Each scene shows the same named points in several views. A view is turned or mirrored, shifted and resized as a whole, has a little noise and may leave points out.
In the rows, 128 means zero.

Scene 1
View 1
fus: [113 119 173 135  69 165 118 162 125  87 154 148 145 141 151  92 152 131
 127 151  99 104 150 132 154 161 162 132 131 154 111 130 141 121]
Nof: [106 128 161 148  74 156 127 133 123 107 145 146 134 132 142  95 133 130
 129 160 110 115 141 132 143 153 149 130 131 150 125 139 133 120]
mim: [104 138 151 156  76 152 127 116 119 115 141 132 134 120 135  94 131 127
 128 173 107 113 132 131 134 140 136 123 137 156 135 149 113 113]
vot: [106 120 161 144  76 157 132 137 133 106 143 161 132 137 148 103 126 128
 131 153 115 123 149 131 146 164 157 134 124 144 118 130 149 128]
Segus: [101 131 144 162  84 145 132 101 131 132 131 150 115 124 136 110 101 129
 135 168 128 137 131 137 132 149 137 130 120 136 139 146 132 126]
nagif: [102 124 143 162  93 139 134  97 144 140 121 165 102 129 141 125  82 131
 137 162 147 156 129 142 135 158 139 136  99 119 140 145 148 137]
zov: [101 130 140 168  92 138 132  92 140 142 124 155 105 124 137 120  85 130
 135 167 141 151 123 140 132 151 132 132 106 125 144 150 140 131]
res: [104 129 155 152  75 154 133 123 124 114 140 147 134 128 139  96 128 127
 128 163 110 119 141 130 139 151 147 128 133 151 129 141 131 122]
vigi: [117 117 151 159 107 128 100 116 159 134 120 158  85 142 151 137  76 151
 144 150 167 165 103 166 150 160 133 136  56  97 141 159 157 135]
tolet: [110 127 162 147  78 154 119 136 128 104 144 142 133 133 145 100 132 132
 130 160 113 116 136 136 146 153 148 130 122 146 125 140 131 118]
rik: [122 127 169 144  87 149  90 154 133  98 145 127 124 140 151 102 138 148
 131 153 121 114 113 154 155 147 142 127  95 134 125 155 126 113]
bolam: [123 115 175 136  86 153  92 169 139  91 149 142 127 150 157 107 139 148
 132 143 122 118 123 154 163 160 155 134  90 129 114 143 147 119]
ganup: [125 146 161 156  94 143  73 139 121 108 143  92 122 127 137  94 145 154
 130 171 116 103  89 160 144 120 117 114  98 142 141 178  88  92]
buto: [101 138 163 147  61 167 138 134 106  99 154 134 157 121 136  77 159 119
 122 171  80  93 156 117 135 145 151 125 168 178 121 134 113 111]
boza: [102 125 146 160  86 142 132 104 140 134 127 160 108 129 141 116  95 129
 136 162 137 145 131 140 136 156 140 134 107 129 137 145 145 132]
Rem: [116 143 166 147  72 161 104 146 108  92 155 109 150 124 137  77 168 134
 124 171  86  85 126 134 143 131 138 118 142 168 125 154  95  96]
Dag: [112 139 163 147  73 159 111 139 114  98 150 121 145 126 139  83 153 132
 125 169  95  96 129 132 141 137 141 121 138 163 127 149 106 105]
nos: [ 99 131 139 166  87 141 142  89 136 141 121 159 110 122 135 116  88 127
 136 168 135 148 133 135 129 153 136 131 117 133 143 146 140 132]
vof: [ 87 139 133 168  70 150 169  74 119 142 129 162 129 111 126  99 100 109
 131 180 111 134 157 112 119 149 140 129 160 158 144 135 128 131]
toveg: [ 94 133 127 176  93 133 147  66 141 159 114 166  95 117 132 126  63 124
 139 172 149 165 128 136 123 153 129 134 110 123 153 149 142 138]
mevil: [113 123 157 151  90 143 108 131 141 116 134 148 112 138 148 117 109 142
 136 155 137 136 121 151 147 155 143 133  94 124 131 149 142 126]
sulor: [113 125 161 150  89 145 107 136 138 111 137 141 118 136 147 108 120 141
 133 156 129 129 120 149 147 152 144 130  97 130 129 151 136 120]
View 2
nagif: [122 107 121 131 119 148  62 110 141 136 156 116 130 120 125 113  99 101
 130 138 127 148 136 109 108 142 126 110 121 144 126 159 112 124]
Segus: [118 108 115 136 122 141  75 106 133 132 148 126 127 119 127 121 105 105
 119 134 131 140 136 120 119 133 136 108 118 146 123 149 109 129]
tolet: [115 104 116 148 139 135 120 105 120 148 145 139 115 130 133 121 111 117
 120 122 122 121 147 124 126 117 150 105 135 137 135 131 110 136]
zov: [120 109 117 131 117 144  62 108 138 129 151 118 132 118 126 117 105 102
 121 136 132 147 135 117 114 141 128 111 116 147 122 157 110 123]
rik: [110  95 127 155 150 140 135 102 119 149 144 124 123 146 129 127 128 124
 108 107 127 133 144 114 124 121 137 115 146 139 139 145 106 118]
vigi: [122  95 143 133 128 158  65 109 150 145 161  83 144 137 122 111 114 105
 125 123 133 172 131  86  96 154 102 124 135 146 132 186 110  95]
res: [115 108 111 145 131 134 108 107 121 141 143 144 114 123 132 123 106 112
 121 129 123 119 145 129 128 118 153 103 126 138 129 128 109 143]
vot: [120 104 121 144 136 138 117 112 127 162 152 138 108 128 132 111  94 113
 142 128 111 118 151 113 114 120 156  99 139 129 137 128 114 143]
toveg: [124 114 112 123 105 145  34 109 146 121 154 117 135 108 124 115  95  93
 125 149 136 152 130 118 111 149 124 110 102 152 115 161 111 126]
Dag: [106 106 107 155 144 126 136  99 107 136 133 154 114 134 134 132 125 123
  99 114 129 111 147 139 143 107 157 105 131 140 129 121 105 141]
buto: [110 112  96 152 138 122 134 103 105 139 134 171 101 120 138 129 108 118
 111 127 121  96 153 148 145 100 174  94 125 135 128 103 108 162]
fus: [114 100 119 154 147 133 147 108 116 163 146 146 104 136 136 118 106 122
 131 116 110 108 154 120 126 108 162  99 147 127 139 119 112 145]
nos: [121 111 112 131 116 141  63 109 137 130 150 126 127 114 127 117 100 100
 123 140 130 141 138 120 117 138 134 108 113 145 121 148 112 131]
boza: [120 107 119 134 122 143  74 109 137 138 152 122 126 121 127 116 100 104
 128 135 126 141 139 114 113 135 133 108 123 142 126 151 111 128]
mim: [112 112 105 146 132 131 107 101 117 129 138 148 118 122 132 130 115 114
 105 126 132 120 141 139 137 116 152 104 120 144 125 127 106 141]
ganup: [102  99 118 159 151 132 132  90 109 121 129 130 136 148 128 144 154 128
  70  97 149 137 134 133 144 117 130 123 134 151 128 147  98 110]
Nof: [115 106 114 147 136 135 115 106 119 147 145 144 113 127 133 121 107 115
 121 124 122 119 148 126 129 117 153 102 132 136 132 128 110 141]
vof: [119 121  94 131 108 132  59 109 129 123 144 154 115  97 131 121  88  97
 123 152 127 119 142 143 130 127 156  95  99 146 114 123 112 158]
View 3
bolam: [139 134 133 137 121 127 119 109  78 131 140 107 137 130 117 112 116 127
 103 145 123 122 152 140 142 138 138 154 107 131 138 118 124 106]
vigi: [117 129 136 134 126 121 133 103  83 113 121 158 125 123 141 126 121  72
 128 125 112  96 137 133 177 143 140 139 100 146 146 104 132 100]
boza: [121 136 122 118 133 126 128 102  99 122 115 143 130 119 138 124 125 114
 138 111 126 102 139 124 157 143 132 134 118 122 141 127 138 122]
Nof: [133 139 121 122 132 131 118 109  98 135 127 115 136 122 122 112 125 149
 126 122 138 117 148 127 134 143 129 142 121 114 136 132 133 126]
vot: [134 146 118 111 123 127 119  98  92 130 126 113 144 125 121 125 112 143
 112 122 123 118 147 129 135 139 139 144 124 116 134 139 134 125]
res: [132 138 119 120 134 131 119 109 102 136 125 116 134 120 124 110 129 154
 131 117 140 117 146 125 132 143 125 139 125 110 136 137 135 131]
zov: [118 133 123 120 137 127 129 104 102 121 112 153 127 117 142 121 129 107
 146 106 129  98 137 122 161 146 129 130 117 124 142 123 139 121]
sulor: [130 132 130 133 130 128 123 111  89 130 129 127 131 124 127 112 125 121
 124 130 130 112 146 133 148 142 132 143 110 127 140 119 130 113]
mim: [129 132 123 127 140 132 121 116 104 138 124 121 129 117 127 101 137 152
 142 117 149 114 147 124 134 147 119 137 122 111 137 131 135 130]
Rem: [143 130 128 144 141 137 115 127  98 150 138  95 130 121 117  85 140 175
 132 137 158 127 155 131 118 145 115 148 118 108 135 126 127 127]
tolet: [134 137 124 126 131 131 119 109  95 135 130 114 135 123 123 111 125 144
 124 126 135 118 148 129 136 143 130 143 119 116 135 130 132 122]
Segus: [123 135 122 120 137 128 126 107 103 127 116 140 128 118 135 115 130 125
 141 110 134 105 140 122 150 145 126 131 121 118 140 128 138 126]
fus: [141 143 121 121 124 130 114 107  90 138 137  97 143 127 112 113 116 160
 107 134 133 128 154 133 125 138 135 151 121 114 133 137 129 124]
mevil: [128 133 130 130 129 126 125 107  89 126 126 134 130 123 130 117 123 112
 124 127 125 109 144 132 155 142 134 142 109 129 140 117 130 113]
toveg: [108 134 119 113 143 126 134 101 111 118 100 170 122 111 151 125 135 100
 162  89 131  87 130 114 168 148 126 120 122 121 143 126 146 127]
nos: [117 137 121 115 137 127 128 103 105 123 110 150 128 116 141 121 129 116
 146 102 131  99 136 120 156 145 129 128 121 119 140 130 141 127]
nagif: [117 136 123 116 134 125 130 101  98 118 112 153 129 118 141 127 125 103
 139 106 122  98 135 123 163 143 134 132 116 127 141 124 139 119]
Dag: [139 132 126 137 138 135 116 122 100 146 135 102 132 121 120  93 136 165
 131 131 153 124 152 129 124 145 119 145 120 110 135 129 129 127]
View 4
ganup: [143 125 165 130 115 128 144 142 129 144  93 101 133 125 113 110 173 101
 126 122 116  83 158 133 126 141 158 144 144 146 141 122  93 143]
Rem: [165 123 163 139 111 117 174 145 127 127 105 114 134 114 102  98 177 100
 100 131 145  96 161 142 125 126 139 148 124 131 162 123 113 129]
toveg: [115 111 134 116 132 134 112 158 147 174 140 121 110 125 122 124 117 138
 120 145 129 109 109 109 118 150 148 131 144 104 115 114 166 137]
rik: [139 130 157 123 113 121 134 133 124 132 111 117 132 124 141 109 160 102
 120 133 132 109 142 133 119 125 164 137 124 144 151 121 110 137]
res: [146 119 149 128 118 120 151 147 132 139 127 125 123 116 120 106 150 115
 104 142 149 113 135 130 121 126 142 139 123 118 149 122 143 127]
sulor: [133 128 151 121 117 124 127 137 129 140 121 120 129 125 140 113 149 110
 120 138 135 113 131 127 119 129 162 135 126 134 144 120 126 137]
boza: [126 119 140 118 124 127 122 146 136 155 133 124 117 124 132 119 131 123
 117 144 137 116 119 119 119 135 153 133 130 116 132 118 149 135]
buto: [168 118 156 140 113 113 183 149 130 127 121 123 128 108 100  96 166 108
  87 140 162 108 151 140 126 119 126 145 117 114 166 124 140 119]
zov: [123 118 142 118 126 131 119 150 139 161 129 119 118 126 128 119 132 126
 120 141 131 109 121 117 119 141 155 132 137 116 127 116 146 138]
nagif: [119 119 138 115 125 131 113 148 138 159 136 124 116 127 137 121 125 127
 121 144 134 116 113 114 118 139 157 131 133 116 128 116 153 136]
fus: [155 129 153 130 111 112 157 134 121 118 124 131 132 114 137 100 160 102
 100 143 158 124 140 138 120 109 150 138 104 131 170 124 130 123]
mim: [150 117 152 132 119 122 156 151 135 143 120 117 124 116 107 107 155 114
 105 138 144 102 142 131 124 132 138 140 131 117 146 121 137 130]
vot: [144 126 145 124 116 116 143 137 126 127 135 134 126 118 141 105 143 110
 103 148 158 130 126 130 118 116 150 133 108 123 160 122 147 125]
Dag: [158 122 159 136 113 118 166 145 128 130 112 116 132 115 109 101 168 104
 102 134 146 101 153 139 125 126 140 144 125 127 158 123 121 130]
Segus: [132 117 142 123 124 126 133 150 138 155 130 121 119 122 121 114 137 122
 114 142 138 109 126 121 120 138 146 135 133 114 134 117 147 134]
Nof: [148 122 150 129 116 119 152 143 130 134 126 125 127 117 125 104 152 110
 104 141 149 113 136 131 121 123 145 139 119 122 154 121 138 127]
vof: [143 107 138 130 127 124 153 164 145 158 141 124 112 112  96 109 131 133
  95 149 153 108 125 121 124 137 124 139 133  90 137 118 175 124]
tolet: [145 124 151 128 116 120 148 142 128 133 123 123 128 119 128 106 152 109
 107 142 147 115 138 132 121 123 150 138 121 127 153 122 133 129]
bolam: [138 136 155 120 110 118 131 127 119 123 118 126 134 124 156 110 158  98
 119 138 140 122 135 134 117 117 170 134 111 148 159 123 114 134]
mevil: [128 127 146 118 118 126 121 138 131 144 124 123 126 127 144 115 142 113
 123 140 133 116 127 123 119 132 164 132 125 133 140 119 130 137]

Which points are out of place in each view (at most two, in the order of its rows)? Write - if all are in place.
view 1 => vot
view 2 => Segus, vigi
view 3 => res, toveg
view 4 => zov

Scene 2
View 1
zut: [171 140 107 133 147 178 129 125 139 129 149 152 116 116 157 149 100 106
 126 104 146 163 115 153 116 120 133 111 119 111 105  86 171 109]
lotu: [213 177 167 144 127 144 138  95  74 153 156 111  78 108 117 150 141  94
 122 144 134 148 110 136 149  81  82  81 105 143 103  72 148  72]
bino: [142 148 104 113 189 149 122 129 163 156 158 150 100 130 179 171 122 126
 139  93 101 163 119 151 116 120 169 121 123 141 155 107 121 109]
Sikav: [171 116 145 155 106 131 147 122 119 111  87 137 143  98 104 134 127 127
 132 157 148 130 100 148  99 123  53  93  81  85  54 105 139 141]
feved: [157 120 124 142 131 143 138 128 140 121 110 149 136 107 131 146 121 128
 134 131 138 141 106 154  99 129  95 106  94  97  84 108 138 135]
bova: [170 202 152 111 194 110 122 104 115 197 185 111  48 133 155 185 164 117
 140 116  69 157 120 138 155  77 153 100 121 192 185 100  84  63]
Pudo: [146 116 126 140 138 130 137 132 149 121  98 145 138 110 131 147 129 137
 140 136 126 134 105 156  93 133  93 105  90  96  86 118 121 140]
bub: [210 180 155 140 134 156 135  99  85 151 166 120  80 111 130 150 127  89
 122 126 139 157 112 137 149  85 101  91 115 140 107  71 161  70]
Molad: [159 148  99 121 172 168 122 126 152 144 163 152 102 127 175 164 108 111
 133  90 126 166 118 152 118 117 161 117 127 127 138  94 148 104]
Tob: [177 163 139 129 155 139 132 113 116 155 151 128  92 119 141 160 136 113
 134 124 117 152 113 145 131 100 116  98 112 142 123  93 130  95]
zakeb: [100 116  86 112 195 127 126 150 202 145 122 166 131 130 176 178 128 159
 154 100  87 149 115 160  83 143 168 131 111 119 150 138  91 149]
Merib: [134 123 114 129 160 128 131 136 163 134 115 153 129 120 149 160 129 142
 142 120 109 144 109 154  96 133 124 116 101 112 118 122 108 139]
Libi: [156 152 155 132 154 101 137 115 125 155 118 121 103 115 124 162 158 139
 143 148  95 135 105 143 119 103  96  98  93 137 122 117  86 114]
deki: [149  95 110 149 119 156 143 138 154  95  89 161 162 105 130 136 103 132
 133 129 155 138 105 156  82 148  86 110  92  69  59 109 155 157]
Peg: [168 120 137 148 117 139 144 121 125 115 102 139 138 102 116 138 121 127
 131 146 147 135 102 149 103 126  74 100  88  89  66 103 144 137]
fef: [161 142 136 134 147 131 137 121 131 140 125 136 114 114 134 153 135 126
 138 133 117 142 110 147 113 113 105 103 101 123 109 106 118 115]
sabem: [152 144 155 133 150  97 137 120 129 153 110 123 108 113 118 160 161 144
 144 151  94 131 104 146 112 108  89  97  88 134 115 121  85 120]
Dov: [147 148 167 134 152  77 141 118 126 158 104 117 106 113 110 162 176 152
 148 162  79 125 101 144 114 103  79  93  79 140 118 129  62 120]
View 2
bino: [ 92 111 124 144 120 182 184 105 170 159 125 141 153 143 128 163 136 103
  93 114 137 174 161 162 130 111 125 148 115 139 147 147 115  99]
Dov: [150  96 156 127 165 142 139 159 123 105 115 134  96 128 133 133 112 105
  89 125 160 123 140 143 153  90 131 126 116 112 133 134 129  88]
Merib: [112 120 133 150 135 155 147 122 152 127 141 132 124 129 121 163 127 111
 104 121 109 156 135 155 126 108 128 123 124 135 144 146 122  96]
bova: [111  73 141 106 140 191 205 130 156 160  81 146 152 152 147 126 129  91
  72 108 220 149 192 153 158  92 128 168  94 118 143 137 116 102]
sabem: [138 103 144 126 157 146 141 148 129 106 119 132 110 128 130 137 117 113
 100 122 149 130 139 148 144  93 129 126 116 122 136 139 127  97]
lotu: [131  98 113  73 135 164 146 144 140  98  76 128 165 137 131  98 135 141
 142 120 194 130 152 163 115  86 121 152 105 135 141 162 140 131]
zakeb: [ 95 121 140 180 129 167 171 106 165 160 159 141 117 134 123 191 125  89
  75 118  93 176 146 154 141 119 131 125 127 134 145 137 110  79]
zut: [ 97 126 104 120 113 172 150 107 166 124 120 129 169 135 118 148 144 133
 139 119 125 166 141 169  96 109 121 140 121 155 148 164 130 121]
Sikav: [143 130 120 116 145 131 100 146 128  70 127 119 124 115 113 132 125 149
 150 131 109 128 108 156 102  98 124 112 130 140 138 160 142 117]
feved: [123 128 120 131 135 146 123 129 144 101 134 125 134 124 116 147 130 134
 132 127 108 145 122 160 108 106 125 120 129 142 141 157 133 111]
Pudo: [127 126 128 138 140 142 123 132 141 102 139 127 121 123 118 151 124 128
 125 127 104 144 122 155 114 103 126 117 129 138 140 149 132 103]
fef: [123 112 126 122 139 155 142 132 143 111 121 132 134 130 124 138 128 122
 119 121 138 144 138 155 124  99 127 130 118 135 141 150 131 107]
Molad: [ 88 118 110 132 111 182 175 100 174 148 121 137 169 142 126 157 142 117
 115 116 134 175 156 166 113 113 123 149 115 149 148 157 122 111]
Libi: [137 100 142 123 153 151 147 147 133 113 113 132 116 131 131 134 119 113
  98 121 158 133 145 148 142  93 130 131 113 122 138 140 127 101]
Peg: [131 129 118 120 139 139 111 137 136  84 128 123 134 119 113 137 129 145
 145 128 111 136 115 160 103 102 123 117 127 141 139 162 138 116]
View 3
Peg: [141 122 153 140 116  96 128 121 141 148 132 141 136 126 132 109 101 125
 141 159 101 123 126 124 117 135 163 106 137 106 149 112  99 147]
Sikav: [152 114 154 143 114  86 131 111 143 152 133 136 135 127 137 100  98 125
 146 164 103 113 124 123 117 141 171 102 133 105 145 105  88 154]
Merib: [127 125 133 134 126 109 106 136 146 119 118 136 126 108 116 146 104 139
 140 130 106 149 124 107 121 118 161 140 133 121 124 132 134 114]
deki: [137 125 154 147  87 107 107 127 141 142 108 125 144 135 139 114 106 132
 130 169  96 131  99 126 112 142 166 121 146  96 157 119 109 146]
lotu: [127 123 151 116 190  83 156 134 140 159 181 189 124 112 114 104 100 116
 151 142 101 121 186 115 115 100 125  71 124 135 154 117  94 132]
Tob: [118 127 140 121 172  99 133 144 143 139 155 169 122 105 110 131 103 129
 144 130 106 141 165 109 115  98 132 105 127 135 138 128 122 114]
bub: [114 131 152 115 187  92 146 146 139 158 175 190 127 116 112 109 104 117
 143 145 100 131 182 119 110  96 114  75 131 136 162 125 103 123]
bova: [113 127 121 100 225  95 139 153 149 122 175 191 105  78  84 160  99 131
 156  89 119 158 203  91 123  69 121 118 111 164 106 138 142  82]
bino: [102 138 130 120 157 123 103 166 145 116 130 161 124 104 102 161 112 137
 132 117 106 170 145 104 116  91 127 139 134 135 135 151 155  89]
Pudo: [140 121 144 140 117  99 116 125 147 134 118 132 133 118 126 126 101 135
 142 145 106 134 121 114 120 129 168 127 133 111 132 121 113 133]
zut: [103 139 150 128 138 119 111 158 138 140 137 163 138 126 118 127 114 126
 126 152  93 150 137 120 109 104 121 107 146 119 169 139 130 116]
Molad: [ 95 142 140 122 149 126 103 170 139 126 136 165 134 114 106 147 115 131
 125 134  98 165 144 112 111  92 113 123 142 131 155 147 148  97]
Libi: [145 113 132 124 164  85 137 119 149 130 145 151 114  94 111 134  95 134
 157 118 116 133 158 102 124 114 165 124 117 132 106 118 114 120]
feved: [137 122 148 135 126  97 123 126 140 144 129 143 133 122 127 116 102 129
 141 153 101 129 129 119 116 126 159 111 134 112 143 118 107 137]
View 4
bub: [105 103  98 140  95 110 151 122 143 122  96 119 137  56 105  64 146 147
 113 102 147 144  88  72 128 156 101 166 105 172 139 137 141 125]
bino: [129 106 119 157 110 135 137 149 156  87 104 146 157  84  98 151 108 103
 103 138 142 120  80 102 140 149 180 145 163 155 141  71 156 133]
lotu: [112 112 101 140  93 111 155 121 142 126  98 118 132  61 108  63 147 157
 121  92 156 155 101  74 123 149  88 157  92 162 140 150 133 116]
bova: [108 131 114 219  94 139 155 145 178  93 113 164 171  34  93 139 119 116
 122  76 177 138  97  94 137 154 102 155 107 135 124  62 162  95]
zut: [124  91 109 110 108 113 136 134 134 105  93 119 136  93 104  98 128 124
  96 151 125 125  70  86 134 152 170 156 154 177 148 123 142 150]
sabem: [159 129 126 141 110 132 160 135 144 113 116 128 139 107 107 135 117 140
 136  98 171 158 119 116 109 135 136  95 124 127 150 134 110 106]
Libi: [154 131 124 155 111 135 156 139 149 107 114 134 146  98 104 141 115 133
 131  98 171 153 114 114 115 137 136 101 127 128 145 122 121 107]
Tob: [127 112 112 147 103 123 150 133 149 109 104 131 143  75 103 106 128 131
 117 112 152 141  94  91 128 148 130 142 125 156 141 117 138 122]
Pudo: [169 114 125 105 119 128 150 137 130 112 108 116 131 132 110 133 118 135
 125 132 150 150 107 117 114 135 172  92 152 140 158 148 109 128]
zakeb: [166 113 136 143 121 145 139 158 149  84 114 147 155 125 100 192  90  94
 112 150 147 122  88 128 128 139 219 102 190 134 151  74 138 133]
fef: [147 114 119 127 110 125 152 136 139 111 105 123 136 102 108 119 124 135
 121 122 152 147 100 102 118 140 149 117 135 147 150 135 123 125]
Dov: [168 140 128 152 111 138 166 135 148 115 119 133 140 109 107 144 112 141
 147  84 185 165 130 123 106 132 126  78 116 113 149 137 104  96]
Peg: [159 104 117  82 114 117 149 127 118 124  98 100 118 127 115  94 132 153
 121 135 141 152 102 103 110 140 161 109 140 156 160 176 104 137]
Sikav: [166 107 118  74 116 115 153 124 114 131 100  93 114 136 118  89 134 157
 127 129 144 159 109 106 105 134 151  96 131 152 163 194  92 133]
deki: [169  94 120  60 122 117 142 132 111 119  95  96 116 151 116 108 124 139
 112 161 127 143  90 111 113 138 197  99 168 161 167 174 104 154]

Which points are out of place in each view (at most two, in the order of its rows)? Write - if all are in place.
view 1 => -
view 2 => -
view 3 => feved
view 4 => Libi, Pudo

Scene 3
View 1
zana: [110 150 129 117 128 154  89 152 166 105 100 137 170 116 141 171 162 123
 145 160 127 124 161 110 142  98 135 183  95 159 142 122 147 109]
Boku: [103 167 138 119 107 124  94 151 132 166 148 165 134 109 121 152 143 141
 126 133 121  85  96 125 130  89 124 160 106 141 119 135 139 156]
luran: [101 155 138 128 112 132  97 143 136 152 136 147 144 115 123 158 146 133
 132 142 130  97 117 121 136  96 124 164  99 144 122 128 141 137]
redi: [118 167 131 116 115 133  87 156 137 154 138 167 138 112 126 150 150 140
 131 124 120  96 102 120 120  98 119 158 110 152 116 133 141 145]
binod: [148 167 119 108 128 153  70 164 140 136 127 175 142 120 135 142 165 135
 139 105 116 119 105 108  99 116 107 154 120 177 107 129 141 128]
lazu: [109 165 131 113 115 133  91 155 145 144 131 161 146 109 129 156 151 138
 133 140 122  98 116 119 133  91 128 167 105 148 129 134 142 142]
kigul: [162 135 122 143 131 181  67 137 112 145 129 145 133 148 123 138 167 112
 144  75 139 146 109 106  77 153  70 137 116 199  71 108 138  85]
sim: [105 141 141 144 111 143  96 130 120 160 139 133 137 129 114 155 145 123
 134 128 140 107 115 122 126 112 109 156  96 152 105 118 137 118]
tep: [117 141 132 134 122 156  90 138 138 132 120 133 152 128 128 159 157 118
 142 134 137 123 137 114 125 117 113 164  96 163 114 116 142 105]
Pibob: [100 146 140 136 117 143  99 135 136 143 127 133 148 122 122 162 149 124
 136 146 136 108 130 118 137 103 122 168  94 148 120 121 141 120]
lidaz: [140 158 127 129 117 149  76 148 113 168 149 167 124 129 119 137 155 133
 131  88 127 109  83 115  92 124  90 140 119 171  85 126 135 132]
Sir: [118 145 133 134 118 150  89 139 128 147 131 142 142 128 122 155 152 123
 136 124 135 115 118 117 119 116 108 157 102 161 107 119 140 116]
View 2
luran: [147 118 123 124 130 143 160 136 137 122 139 127 130 123 105 137 151 126
 130 127 133 158 138  97 115 143 141 128 128 127 136 142 142 147]
lidaz: [123 116 126 112 133 123 126 112 147 129 115 118 130 108 141 161 164 102
 170 115 134 167 164  94 107 150 146 144 141 135 144 138 179 132]
Sir: [128 122 121 126 128 127 140 136 147 121 128 120 124 119 132 145 148 117
 130 126 139 172 148  98 120 141 143 136 133 132 145 143 148 146]
binod: [127 116 117 134 123 128 148 115 140 135 112 112 102 122 139 139 155  99
 156 106 137 162 162 108 107 145 159 146 140 127 146 124 168 149]
sim: [133 122 123 117 132 128 138 140 147 116 135 126 139 117 122 149 150 124
 128 135 137 170 142  92 122 142 133 130 129 134 142 150 145 142]
Boku: [153 111 126 118 135 149 164 123 134 128 139 129 136 121  93 140 162 125
 152 120 125 147 141  95 105 148 144 130 128 126 131 138 156 139]
kigul: [ 93 127 117 121 123  96  99 121 160 124  97 104 109 107 189 165 149  87
 150 117 150 194 175 102 122 141 147 153 146 141 164 138 175 141]
redi: [145 113 122 124 131 141 158 121 135 130 130 123 125 122 109 138 160 116
 152 115 130 152 148  99 107 147 149 136 132 127 137 133 159 143]
tep: [127 126 115 133 123 124 145 144 147 120 127 118 113 125 135 137 139 118
 114 127 144 176 145 101 125 135 144 134 131 130 148 141 136 155]
Pibob: [140 124 119 127 127 134 154 144 142 118 138 126 126 124 115 136 143 127
 116 132 138 167 138  97 123 138 140 128 128 128 142 147 133 151]
lazu: [148 115 120 132 129 144 169 131 133 128 134 124 118 128 103 131 152 121
 136 118 131 152 141 102 109 144 150 133 129 123 136 133 147 150]
View 3
luran: [121 128 124 122 105 126 109 136 129 138 131 126 118 128 117 137 129 139
 136 124 124 132 124 141 144 131 123 123 124 131 133 133 119 138]
lidaz: [ 88 145 128 101  96 104 108 148 135 140 138 129  96 125 130 140 136 139
 121 120  96 123 138 142 137 128 116 121 117 124 150 127 113 135]
zana: [128 117 120 148 111 134 114 135 116 133 121 129 125 102 103 148 133 126
 142 142 112 122 128 143 138 127 110 130 145 140 123 134 127 137]
Boku: [121 132 127 104 103 121 111 139 130 138 132 122 118 141 120 137 128 146
 133 117 119 133 117 141 148 128 126 122 120 127 136 137 116 146]
Sir: [106 134 123 127 103 120 107 140 131 139 133 132 107 115 120 138 133 133
 131 128 114 128 137 141 137 131 117 123 124 133 138 127 119 130]
binod: [ 98 136 129 108 100 111 115 148 122 134 128 124 108 114 120 153 138 134
 126 130  82 114 131 144 138 121 109 128 135 128 140 137 117 144]
redi: [113 133 128 107 102 119 112 141 127 136 131 123 115 132 119 142 132 142
 131 121 108 127 123 141 146 126 120 125 125 128 136 137 116 144]
lazu: [119 128 126 114 104 122 113 139 124 135 128 124 119 127 116 144 131 139
 134 125 110 126 121 142 145 126 119 126 130 130 133 139 119 144]
kigul: [ 68 150 123 122  96 100 104 152 136 143 138 141  82  95 131 144 143 123
 116 134  82 113 161 143 123 128 105 122 123 131 153 115 116 120]
tep: [110 129 121 138 105 124 108 139 128 138 130 134 110 106 115 140 134 128
 134 135 113 126 138 142 135 131 114 125 130 136 134 125 122 129]
View 4
tep: [133 127 137 149 122 138 124 130 109 136 127 111  96 119 130 100 136 162
 104 116 130 126 122 127 123 126 154 124 140 132 129 110 136 156]
sim: [124 122 128 150 129 132 128 130 113 134 134 104 109 117 121 107 146 150
 104 123 128 141 126 137 113 130 149 113 132 125 130 115 127 151]
Pibob: [136 121 130 148 130 128 126 120 114 133 134 109 107 123 120 106 139 156
 107 123 134 127 127 138 120 122 155 120 129 137 128 114 127 150]
lazu: [133 106 130 152 133 129 137 124 117 131 128 109 125 116 113 117 134 157
 102 129 144 129 115 115 121 122 148 124 114 130 120 115 124 147]
Sir: [124 124 133 152 124 138 128 135 111 136 130 106 105 115 124 105 143 154
 103 121 129 139 122 127 115 132 149 118 136 124 129 112 133 152]
binod: [115 112 141 159 119 150 136 149 110 135 120 108 113 103 126 112 134 159
  96 123 137 143 101  89 117 136 140 129 131 111 121 107 139 153]
zana: [154 118 144 145 123 134 126 113 111 134 123 120  99 124 130 103 119 175
 107 116 144 102 116 117 137 110 160 139 129 149 120 107 138 156]
luran: [133 113 127 150 134 125 133 123 117 131 133 107 120 118 114 113 141 153
 105 128 137 131 122 131 118 123 150 119 120 131 124 117 122 147]
Boku: [125 101 122 153 138 123 141 128 121 128 133 103 135 114 104 121 144 147
 103 137 140 140 117 122 112 127 143 116 109 123 121 118 117 142]
redi: [123 105 128 156 132 132 139 132 117 132 129 105 128 110 111 119 140 152
 101 132 140 141 111 112 114 129 143 121 117 120 121 114 124 145]

Which points are out of place in each view (at most two, in the order of its rows)? Write - if all are in place.
view 1 => kigul
view 2 => -
view 3 => binod, lazu
view 4 => sim
